Points on a hilly landscape, in no order, each with its height.
A climber steps from a point to the highest of its 2 nearest points, and stops where none of them is higher. Distance is the straight distance between rows; heights are no part of it.
Zubak (h 4.54): [ 16   1  18  13 -42  -1  24  -3   4   4   2  58  39  12  55 -21 -56 -75
  29  48 -83]
Loso (h 3.23): [ 43  32 -66 -25  30 -41 -51 -18  29  66   9 -38  38   3 -36  26  10  73
  37   2  14]
Zazu (h 5.45): [ 20   1   4  49  22  22   2  44 -40  51  -4 -39  11 -36 -32 -25   1 -24
  82  -8 -65]
Mig (h 2.60): [ 20 -58  19  -2 -36 -14 -34  26 -11 -20  41  17  -7  36  16  -8  -6  85
 -16 -63 -23]
led (h 5.81): [-46 -28  34 -38   6  25  12 -22 -18   0 -72  36 -14   6  -1  16 -64 -54
  -9  31 -93]
fipe (h 5.00): [-46 -77 -18 -28   5   5  22 -36 -14 -68  16  15 -55   7   5  29  -6 -10
 -20 -72 -24]
Nup (h 4.47): [ 33  22 -19  44  11  -2  10  20 -18  11   3  20 -10 -14  -8 -48 -17 -52
  48   9 -80]
lonar (h 2.14): [ 38 -23  19   8  20 -19 -49  27 -64 -12  32 -43   8   2 -31 -24  17  32
  13 -75 -13]
nure (h 2.87): [ 17  83  17  26 -15 -71 -10  41 -66 -20  31  70  69 -13  20 -25 -37 -43
  19  78 -51]
zub (h 5.11): [ -35   -1   30    5  -39    1    3    2  -34   19  -47   62   15    3
    8  -17  -60  -77   17   25 -114]
Popek (h 1.85): [ 19  24 -66  -6  40  21  -9 -18  42 -38  -3  33  16 -17 -12  37 -37  16
 -20  71  -5]
Niros (h 5.59): [-43 -58  -5 -47  21  59  66  17 -10  -4   0  61 -68  70  -1  47  53  31
  49 -66 -27]
vobop (h 5.82): [  5  58   9  13 -26   8  -7  13  72  -6 -30  14  -6 -25   2  53 -10  19
 -27  33  46]
pupev (h 2.66): [ -28   18 -104   46   -6   49   45  -34   38  -26    5   26  -10   45
   13  -37  -45   32  -47   30   22]
Sabi (h 2.95): [-18  29 -97  30   0 -13  63 -43  44  -4   5  19 -11  44   0 -30  14  16
 -20  13  79]
mufut (h 4.97): [ 18 -63   2 -46  45  61  -3 -27 -33  10   2 -59  26  54   5 -39  35  10
 -37 -11  53]
pum (h 4.28): [ 31 -24  -4 -21  19  -3 -17  15 -21  18   3 -36  -7  81 -33 -39  77  45
 -20 -70  74]
zono (h 0.84): [ 65  73 -18  40  21   1  -5  11 -35  15  52  11  45   0  33 -44  35 -47
  35 111  10]
Los (h 4.95): [  -1  -14   52  -10   51  -34  -19   40 -102   -8  -30  -42   32  -24
  -18   17  -19  -11   29  -27  -72]
gek (h 4.85): [ -5  38 -17  10  -8 -19  41  -7  88  31 -13  10   8 -12  11  12  30  10
   5  34  37]
pif (h 2.26): [ 53 -10  36 -56  67 -74 -61  22   4  54  14 -48  -6  18 -14  19  51  64
  27 -52   8]
dani (h 5.93): [-22 -12  32  31 -28  27 -44   5 -10  -7  -8  25 -67  35 -16  -6 -12 -16
 -25 -59 -65]
sug (h 4.01): [ 14 -11 -74  19  -7  -4  -8  -2   1  -3   3 -38   0  63 -39 -11  42  67
   0 -62  58]
mub (h 5.09): [-28 -59 -15 -38  22  44  43 -10 -19   1  -2  18 -65  44 -27 -17  40   9
  23 -39  -8]
vil (h 5.25): [ -9 -63   7  -7  32  -7 -13 -11 -21 -68  10 -37 -23 -40  32  50  -6   1
 -19 -40 -22]
Fesuv (h 4.41): [ 17 -18  75 -18   9   0 -47  47   3 -37 -18 -21  79 -12  48  48 -17 -31
 -56 -48  44]
pepa (h 4.64): [ 51 -38 -13 -68  69  -3 -24 -14 -11   8   5 -30  36  71 -16 -45  39  27
 -33 -38  62]
dar (h 6.22): [ 18   1  22  24  -5  55 -34   7 -14  -2 -14 -63  13   7   8  12   6   6
 -22 -26  31]
Tovun (h 8.13): [-46   5  11  -6  -7  48  33 -42   5 -17 -39   7 -18 -42  25  12 -48 -63
 -56  63  10]
podos (h 5.64): [-29  50  13  46 -10 -28 -22   9 -38  -6  -6 -27  16 -84 -14  35 -14 -31
   6   5   9]
nat (h 0.96): [-17  40   0 -38 -25 -70   6 -39  37  -9 -12  42  -1 -31 -33  -3 -37 -12
 -13  27  38]
suz (h 6.66): [  6  49  32  31 -22  23  19   8  45  21   3   1  29 -48  55  14   9 -66
  14  86   7]
Pugaf (h 8.01): [-38 -18  72 -27 -44  54   3  44  -3   3 -11  17 -57  11 -14  48  36 -36
  31 -64 -27]
ludum (h 7.00): [-36  11  48 -44 -22  24  11  36   8  17  -5  13 -55  40 -44  51  92 -18
  56 -84  15]
Sonab (h 4.63): [-25  41  53  15 -41 -31 -27  14 -65   7 -30  28 -33  -8 -42 -27 -50 -34
 -12 -17 -40]
Noto (h 5.46): [ 32  20  54   8 -12   7  37  19  63  -7  -1  46   0  -9  69  -5 -23 -66
  21  66 -44]
Dak (h 5.23): [ -5 -53 -14  -8   2  67  27 -48 -15  27  -3 -57   3  16  12 -38   6  42
 -22  38  46]
Vofef (h 6.18): [-19 -29   3 -17  13  22  51  50  40  17 -21  28 -83  35 -23  43  75  -7
  63 -56 -28]
dufa (h 0.16): [ -7 -14  14 -63 -39 -58 -15 -24  36  28  10  12   4  13 -48  -7   7  76
  27 -27  45]
Sib (h 3.10): [ -2 -24   0  11 -44 -17  -2   6  33 -11   8  11  -5  -7  -1   7 -35  60
  -5 -14 -12]
metod (h 3.55): [ 10  58  -2  52   1 -59  -5  29 -27 -10  14  65  22 -28   9  -4 -28 -59
  23  15 -86]
Fuz (h 5.85): [-17 -39   5 -42  61 -32   3 -39   7 -15  -6 -27 -23 -70  33  56   1   3
 -13  19 -13]
padiv (h 7.96): [  0  30  20  52  -2  12  23  21  14  54  25 -40  39 -45  45  -4  33 -85
  57  31  -9]
lida (h 3.11): [-24 -28 -21 -34 -34  46  47  -6  67  23 -29  22  24  48 -25  -5 -45  29
  62   8 -11]
deno (h 1.33): [ -9  57 -10  13 -21 -63   9 -13  50 -47  10  82 -20 -23   0   3 -29 -34
 -32   2   7]
Guf (h 3.72): [-12  17  28 -37  -2 -40  -9   3 -36 -14 -46  14 -31  -7 -75 -15 -17 -42
  31 -35 -14]
zilav (h 0.52): [ -9   4  12 -58 -51 -28  -9 -28   9  12 -24  37   2  21 -59 -32 -45  28
  20  11  31]
Tapud (h 6.88): [-27 -22  76 -28 -21  10  -9  37  21 -18 -34  18 -50   1  13  55 -23 -23
  12 -35 -70]
Dop (h 4.30): [-17   0 -42  14   1 -31  38   7  76  16 -20  -6 -19  32  21  48  32  78
 -14  -5  55]
Pazan (h 2.65): [ 54  16 -12 -13  66 -62 -73   9   2  10  15 -43  32 -22 -10  31  15  76
  19 -20  -5]
kub (h 4.84): [-36   8 -13  36  16 -33 -43  -2 -79 -25  19 -72  46 -57 -12  59  -9 -15
  17 -38   0]
duk (h 5.76): [  4 -36  43 -50  20  -9 -29  12 -86 -13 -55  -2  43  10  10   7 -48  12
  -2   8 -81]
pogu (h 6.47): [-37  30  30   2 -18  29  33 -10  63 -20 -40  -1 -62  -1   8  25  -2 -16
 -58   2  46]
mobu (h 4.21): [ 20  12  -1  15   6   9 -42 -28 -59 -22   3 -26 -17 -24 -14 -41 -21  40
 -66  21  31]
vatid (h 4.29): [-23 -45  21 -33 -41  13   9 -12  21   3  21 -13 -10  33  21   0  14  84
 -36 -11  71]
Fafak (h 3.71): [ 28  26 -13  28   4  12   2 -42 -37  23   2  -8 -15 -34 -19 -84  -9   7
 -44  67  47]
supu (h 1.07): [ 25  45 -10  15 -18 -25   2 -16 -28  38   7  10  84 -33   7 -43  -7 -40
  33  98   0]
gedit (h 7.14): [-54 -11  12  24 -49  69  13 -31  10 -32 -19 -13 -35  -5  19  24 -44 -46
 -65  -6  19]
Rogok (h 6.87): [-45 -13  15 -25   6  -2  36 -47  22   1  -9  -9   2 -71  35  30 -11 -53
  -9  45  10]
vus (h 3.91): [ -1 -19  28 -78  16 -18 -31  -7 -21 -22  -9  -1  -4  29 -60  13  15  -7
  32 -63  16]
Gekad (h 5.84): [ -7 -38  54   5 -49  78 -19  21 -15  41 -13 -62  10  -6   8   9  14   3
  25 -10   5]
matop (h 5.52): [ -4 -53  31 -13 -19  92  29 -10  -1  55 -25 -49 -17   7   8 -34  12  -6
   7  37   8]
guzum (h 5.88): [-68 -57 -31  11 -29   8  32 -24  18 -33  26  59 -75  45   4  -5 -25 -15
 -29 -59 -62]
Nufit (h 4.53): [-11 -27  36 -78  -4  55   3  -5 -27 -12 -11  36 -25  73 -47 -18  23   2
   5 -48  19]
kad (h 1.77): [ 10  -7 -70 -32  61 -42  21 -76  -1   9  34   5  22 -42   1 -40  -1  -5
 -17  74  27]
supug (h 2.38): [-22 -15 -86  19  22  26  49 -62  14 -36  23   8  -6 -13  14 -21 -27  -7
 -43  46  17]
Nima (h 1.94): [-15  41 -25  48 -64 -54 -11  12 -13 -26  58  51  69 -52  39  16 -21 -23
   9  46   9]
Feg (h 2.27): [ 22  -8 -55   7  25  53  23 -12  44 -19 -14  24  15  22  15   4 -70  48
   0  44 -54]
lovil (h 5.21): [ 20 -31  27  24  -3  41 -20  34 -27 -21   5  -1 -54  73   8 -12  20  14
 -49 -70 -30]
susa (h 3.37): [  6  21 -55  62 -40 -28  22  -8  16  63  21 -20  -4   8 -25 -62  63  20
  10  -8  59]
nede (h 4.60): [ 29 -36  53 -15  30  -8 -33  58  40 -48   7 -16  21  14  56  52   9  11
 -59 -55  23]
Fev (h 2.34): [ 29 -64 -10   9 -13  15 -18  27 -41   0  46 -45  18  25   9 -23  40  58
   8 -62  11]
gisov (h 0.82): [  5   9   3 -11 -11 -41  -4 -23  22  67  15 -14  39 -54  11 -26   8 -16
  37  54  14]
Savi (h 3.31): [ 36  22 -28  32  51  20  -4 -12 -33  27   1 -57 -25 -45 -16 -56  29 -18
 -13  46   9]
Kek (h 6.57): [  3  63  36  68  24 -14  -7  50 -13  70  18 -56  35 -52 -10   7  11 -34
  81  13 -23]
ziv (h 4.82): [ 62 -45  19   8  64  40 -24  46 -27 -29   8 -23 -13  61  20 -41  33   4
 -69 -66   9]
ves (h 4.74): [ 11 -32  -3 -21   0 -11 -22 -42 -17 -19  21 -34  13  -6   5 -32  -3  70
 -52  -7  71]
buvi (h 6.68): [-13 -41  51 -37   1  26 -39   9 -18 -23 -44  23   8  31  27  49 -57 -11
 -18 -18 -90]
Fodi (h 6.99): [ 30  49  -4  43  -1  40 -12  29  33 -17 -34 -25 -15 -14  -6  43   1   5
  -4   1   0]
Fepu (h 3.16): [-23  16 -41  39 -30   4  45 -25  18  20  -9 -23 -38  15  -9 -40  51  12
 -39  -5  90]
tib (h 2.69): [ 22 -37 -19 -27   6  27   4  10  47   3 -35   8  22  13 -17  26 -45  39
  61  27 -51]
gov (h 0.67): [ 55  48 -41  76  33  24 -16  55  -7  12  48   7  46 -45  34  -7   9 -18
  44  92 -29]
rulu (h 1.43): [ 27  43 -48  14 -16  18  -4 -15  14   2  -9  34  61 -10 -20 -14 -36   1
   6  70   6]
kel (h 2.10): [  6   7 -63  -8  45 -18  76 -66  26 -29  54  18   3  -4  49 -44  24 -26
 -38  72  36]
Das (h 1.61): [-23  68 -36  28 -29 -58  -4   0  52 -41  40  48  23 -48  16  37   4 -35
  -2  23  41]
sobov (h 3.75): [-47 -39   0 -18 -55  15  58  -7  43   7  15  39 -22  30   4 -23 -27  60
 -17  -1  24]
bogi (h 5.67): [  3  78  68  32 -24  -3  -4  33 -15  18 -31  15 -38 -31 -30 -42 -22 -63
 -14  15  -1]
vefik (h 3.68): [  17    1 -104   57  -32   -4   13  -23   -7   12   16  -19    0   34
  -39  -58   21   48    2  -15   40]
Bulep (h 7.56): [-56 -23   4  12 -44  34  15   4   1   4  21  77 -91  54 -29 -15  19 -33
   4 -68 -69]
zam (h 1.98): [ 49 -35   1 -53  87 -55 -46  21 -12  -5  17 -38  20  16 -22  16  57  -3
  21 -91   2]
Zati (h 4.86): [ 16 -10  20   7  26 -36 -27  27  24 -45   3 -26 -22 -20  26  53  26  48
 -24 -45  14]
vekib (h 3.90): [  8  12 -70 -12   5 -50  -1 -19  67  69  10 -21  16  20  10  38  32  97
   2   4  46]
Zur (h 6.97): [-21  78  45  11 -11  -8 -17   9 -18   2 -41   5  -1 -65 -15   9 -25 -47
 -35  64  21]
tila (h 4.46): [  0 -23  12   7  53 -10 -36  24 -59 -11 -17 -66  37 -53  10  63   2  -7
  44 -31 -45]
nek (h 2.37): [ -1  72  17  -2 -30 -90  -3   0 -50 -46  61  30  75 -25  51  10   0 -54
  41  64  -5]

For each start below, name the point where the climber stops.
zilav => padiv
lonar => ves
vus => Pugaf
rulu => ves
kad => Fodi
kel => Fodi
sug => Fodi
